The views of a scene show one set of named points, each view turned or mirrored, shifted and resized as a whole, with a little noise and some points left out.
In the rows, 100 means zero.

Scene 1
View 1
Ter: 80 111 111 81 89 106 121 98 111 95 105 118 115 120 103 91 71 107 98 94
 91
Vopi: 83 105 65 77 106 135 128 116 140 80 108 138 123 140 90 76 71 91 95 80 81
zuban: 110 100 86 81 105 102 108 121 105 101 105 125 108 120 103 107 98 99 84
 97 97
vuga: 98 109 107 87 100 90 105 106 90 108 109 109 104 103 105 113 100 100 91
 103 102
doli: 81 119 87 96 120 103 108 97 95 101 126 100 108 88 91 108 110 78 103 98
 101
fase: 80 111 116 81 86 104 121 97 109 96 104 118 114 119 105 92 70 110 98 95
 91
buva: 85 113 114 86 95 95 112 98 96 103 109 108 108 105 104 104 88 102 97 100
 98
Dima: 89 111 116 85 94 92 110 100 93 104 107 110 107 106 106 106 88 105 95 101
 99
pufos: 86 114 71 92 124 112 110 106 106 96 123 110 110 99 88 102 109 75 99 94
 97
vir: 101 108 94 87 108 94 104 111 93 106 111 112 104 103 102 113 106 93 89
 101 102
zegis: 83 113 106 86 99 101 114 98 101 100 111 111 110 107 101 100 87 98 98 98
 96
baded: 116 99 86 80 105 97 105 124 101 105 104 125 105 119 105 111 102 100 81
 99 100
pimen: 96 109 98 87 105 96 107 107 95 104 111 111 106 104 101 110 100 96 92 100
 100
sug: 85 116 93 92 113 100 108 99 95 102 121 103 107 94 95 108 106 85 100 99
 101
Gov: 92 107 79 83 108 115 117 112 117 93 111 124 114 121 95 94 90 92 93 91 91
bogad: 101 107 87 87 111 99 105 113 98 104 113 114 106 105 99 111 107 90 90 99
 101
keliv: 126 94 74 79 110 99 101 134 103 105 103 131 104 123 104 114 110 98 75 98
 100
View 2
pufos: 93 71 104 126 91 88 95 130 88 82 118 80 131 104 84 78 69 96 93 90 124
bogad: 113 85 111 119 84 94 106 111 95 112 98 84 120 104 93 93 87 100 95 98 119
fase: 81 100 98 103 118 110 115 76 79 75 61 85 114 111 97 119 96 114 89 98 75
buva: 99 96 111 105 105 100 106 85 81 85 61 93 120 110 92 111 95 114 85 102
 106
vir: 118 87 115 116 84 93 105 105 94 115 86 88 120 105 93 98 91 105 93 102
 124
keliv: 125 91 103 123 72 103 124 109 111 156 118 71 107 99 107 95 96 90 109 97
 95
doli: 102 73 117 119 93 82 86 122 82 73 92 93 136 108 77 84 74 107 83 96 147
Ter: 80 99 97 105 117 110 114 80 81 74 67 84 114 110 96 115 93 111 90 96 74
vuga: 119 94 118 109 89 95 106 94 90 111 70 93 119 108 93 106 97 111 88 105
 123
pimen: 112 90 113 113 89 96 104 101 91 106 82 89 121 107 92 100 90 106 91 101
 119
zuban: 109 92 102 118 87 104 119 102 100 126 102 75 111 102 102 100 93 96 103
 97 92
Vopi: 52 85 67 125 120 117 125 110 88 72 134 53 112 101 103 93 74 85 110 77 34
zegis: 95 91 107 109 105 100 105 93 82 82 72 89 121 110 91 106 90 111 88 98 104
Gov: 84 85 91 121 103 105 114 109 91 90 111 71 117 103 96 94 82 95 101 88 81
sug: 105 80 115 117 92 87 93 113 84 84 87 92 130 108 83 91 80 107 86 97 136
Dima: 107 97 113 105 100 100 106 84 84 96 59 94 118 110 93 112 98 115 87 104
 111
View 3
Gov: 93 119 93 80 94 108 87 95 160 86 92 92 96 98 108 87 114 101 117 90 99
zegis: 100 114 102 98 101 129 87 99 128 105 88 116 101 83 94 104 94 86 117 87
 112
vuga: 99 118 109 112 89 122 85 94 104 101 103 103 107 86 90 116 98 74 111 109
 116
baded: 92 125 97 105 87 102 77 84 132 89 117 71 110 98 106 106 113 80 102 125
 104
pufos: 96 118 107 76 62 104 106 109 124 71 87 102 91 105 93 92 125 107 133 87
 113
keliv: 88 130 95 104 78 90 75 80 135 79 125 54 110 106 109 104 123 81 99 136
 100
pimen: 98 118 106 103 86 117 88 96 113 94 100 101 104 90 93 109 104 82 115 104
 113
sug: 100 116 113 93 72 118 102 107 104 87 88 114 97 93 86 104 110 92 128 91
 119
Ter: 100 112 94 95 123 135 78 93 156 114 85 118 101 77 104 97 86 88 110 79
 103
zuban: 92 124 95 100 90 104 78 86 140 89 110 77 106 98 107 101 112 84 105 117
 102
Dima: 100 115 105 110 103 130 82 93 118 109 97 111 106 81 93 112 91 75 110 100
 113
fase: 100 112 95 99 127 138 77 91 154 118 85 120 103 74 103 99 83 84 108 80
 104
vir: 97 121 108 105 78 113 89 96 107 90 104 95 106 93 92 111 109 80 114 111
 114
buva: 101 114 106 106 103 133 85 98 119 110 91 118 104 80 91 109 91 80 113 92
 114
Vopi: 90 119 76 59 112 106 81 92 215 84 83 88 90 100 126 65 117 119 117 72 83
bogad: 96 121 105 98 75 107 90 96 116 85 103 90 103 97 95 106 114 87 116 109
 111
View 4
doli: 76 94 108 132 116 101 108 83 129 85 107 96 104 104 89 113 98 99 91 91 85
bogad: 101 96 101 107 113 100 107 97 115 96 101 88 114 100 96 114 83 104 97 101
 105
pufos: 79 90 98 116 111 93 106 82 119 90 112 88 95 94 91 125 98 114 99 94 96
Gov: 93 89 100 92 102 85 107 89 89 114 115 92 91 100 88 112 84 120 110 98 108
keliv: 122 96 87 82 108 98 105 111 106 101 96 74 122 90 105 126 70 114 105 111
 125
vuga: 107 102 111 111 114 106 109 101 113 98 96 96 125 112 93 95 77 91 93 102
 100
Ter: 97 94 120 99 104 90 112 90 80 123 113 109 99 121 78 78 77 103 106 96 97
sug: 85 96 108 123 115 101 108 88 122 90 105 95 109 106 89 108 92 99 93 95 91
Vopi: 85 80 97 75 92 68 108 81 65 131 130 94 67 97 79 113 86 139 123 95 112
Dima: 104 101 118 110 112 102 111 97 102 106 100 104 118 119 87 83 76 90 96 99
 96
fase: 97 95 123 99 104 90 113 90 78 125 113 112 99 123 77 74 77 101 106 96 96
pimen: 101 98 108 110 113 102 109 97 112 98 100 94 116 108 92 102 81 98 96 100
 101
baded: 117 97 96 89 109 99 107 107 104 104 98 83 120 99 99 113 71 108 102 107
 117

In a view up to two points have been moved. Name them for each view, in the order of its rows, or write -.
view 1: doli
view 2: buva
view 3: Dima
view 4: Gov, fase

Scene 2
View 1
papo: 111 106 82 91 97 89 82 107 99 108 105 108 107 95 93 90 115 113 89 101
 102
dusem: 101 116 97 85 100 97 90 86 88 120 96 106 103 97 86 95 124 108 98 105 93
godol: 107 108 94 88 97 93 87 95 99 109 103 105 108 91 91 92 114 112 92 100 95
gefov: 87 101 101 93 106 92 85 100 100 106 107 103 117 94 103 91 121 103 88 94
 104
midoz: 105 111 92 88 99 94 86 95 93 115 100 106 105 97 90 93 121 110 94 103 97
dulal: 114 118 92 83 94 97 89 85 90 119 95 107 100 95 81 94 118 115 99 107 90
diz: 109 114 96 85 96 96 90 86 93 116 97 106 103 93 85 94 117 113 97 104 90
roseg: 85 107 121 86 104 100 96 75 100 109 100 98 117 87 95 96 117 105 98 92 89
botog: 97 109 110 86 100 97 93 81 100 109 101 101 112 88 92 94 114 109 97 96 90
nopo: 127 102 68 94 91 83 76 120 106 100 111 111 106 92 93 86 107 120 83 101
 105
Boz: 120 118 96 81 90 98 92 79 95 116 96 105 99 88 77 94 110 119 100 105 83
goz: 81 106 115 88 107 98 92 83 96 111 101 100 116 92 98 95 123 101 95 94 96
sofe: 102 102 95 91 99 91 85 100 104 104 107 104 113 91 97 90 113 110 89 96 99
View 2
godol: 105 92 96 84 99 96 89 100 100 94 93 104 113 96 84 103 95 99 104 87 106
sofe: 109 90 100 83 98 91 91 94 101 94 92 109 112 90 88 101 96 97 106 89 105
diz: 99 94 92 86 102 107 86 107 98 95 94 99 111 102 80 105 95 104 102 85 108
Boz: 98 98 87 90 106 105 84 113 100 94 102 97 113 109 75 107 93 103 105 83
 107
botog: 106 97 99 86 105 107 86 100 98 98 101 105 102 93 87 102 96 104 106 90
 104
midoz: 100 88 95 82 97 103 89 102 98 94 86 101 112 97 84 103 96 102 99 86 108
dulal: 95 93 89 86 101 108 85 112 98 93 92 96 114 106 77 106 94 104 100 83 110
gefov: 110 88 106 80 96 99 92 88 98 97 87 111 104 82 95 99 99 100 103 93 104
nopo: 108 83 92 81 90 67 96 97 105 86 81 108 135 100 79 103 92 86 105 80 109
roseg: 108 100 104 87 108 116 85 97 97 102 106 107 91 86 92 100 98 108 108 95
 101
goz: 107 94 106 83 103 116 87 94 96 101 95 108 93 84 95 100 99 107 104 96 103
papo: 104 86 95 81 94 89 92 99 101 91 84 105 120 97 83 103 95 96 102 84 108
View 3
dulal: 90 123 106 90 111 112 92 100 87 95 101 100 104 97 103 83 91 108 81 104
 98
dusem: 95 113 99 90 117 107 94 103 91 89 105 106 107 95 111 75 90 100 88 96 111
midoz: 95 104 98 95 112 109 96 109 94 90 104 105 106 101 114 91 98 100 95 88
 106
godol: 92 99 98 92 113 106 98 108 89 94 96 101 105 102 108 100 103 111 98 93 95
nopo: 88 97 103 110 90 125 97 125 94 99 100 98 99 122 108 147 120 110 99 80 72
Boz: 87 120 105 85 115 107 94 96 81 99 93 96 104 94 96 85 93 121 83 113 90
gefov: 101 75 85 95 120 97 102 115 97 86 101 109 111 101 124 97 106 98 117 73
 112
goz: 101 81 83 83 133 86 102 103 92 84 97 110 114 89 120 69 96 102 113 85 123
papo: 92 99 99 102 103 116 97 117 94 93 102 102 103 111 112 116 108 104 98 83
 92
roseg: 98 81 83 76 138 80 103 97 85 88 89 106 115 84 113 65 95 113 114 96 116
sofe: 95 84 91 94 115 101 101 113 92 92 96 103 108 104 114 107 109 108 110 83
 97
botog: 95 90 90 82 128 91 100 100 85 92 91 103 111 91 109 79 98 114 106 98 105
View 4
dulal: 79 88 104 95 76 104 130 87 106 78 109 107 72 95 101 110 139 98 70 126
 127
godol: 87 96 99 108 81 104 127 80 93 83 103 106 72 99 102 107 108 87 84 115 117
papo: 97 99 104 109 75 105 132 70 79 85 99 108 71 96 94 98 104 86 75 102 120
sofe: 91 98 96 115 83 104 125 74 87 86 101 106 72 99 102 105 94 81 94 110 112
roseg: 67 87 84 116 93 103 117 89 118 85 111 102 75 94 113 125 106 80 121 141
 108
gefov: 86 93 91 122 81 105 127 67 91 91 102 105 74 84 98 107 91 73 116 113 112
diz: 80 90 100 102 79 104 128 85 104 80 107 106 72 96 102 110 127 93 79 125
 122
botog: 75 91 91 111 89 103 120 88 109 83 108 103 73 100 110 118 109 85 101 131
 112
midoz: 86 91 101 106 75 105 132 74 96 84 105 107 73 87 96 105 120 87 85 116 123
dusem: 77 85 99 103 75 105 131 80 107 82 108 106 74 84 98 110 133 89 89 127 125

In a view up to two points have been moved. Name them for each view, in the order of its rows, or write -.
view 1: Boz
view 2: botog, papo
view 3: midoz, godol
view 4: dulal
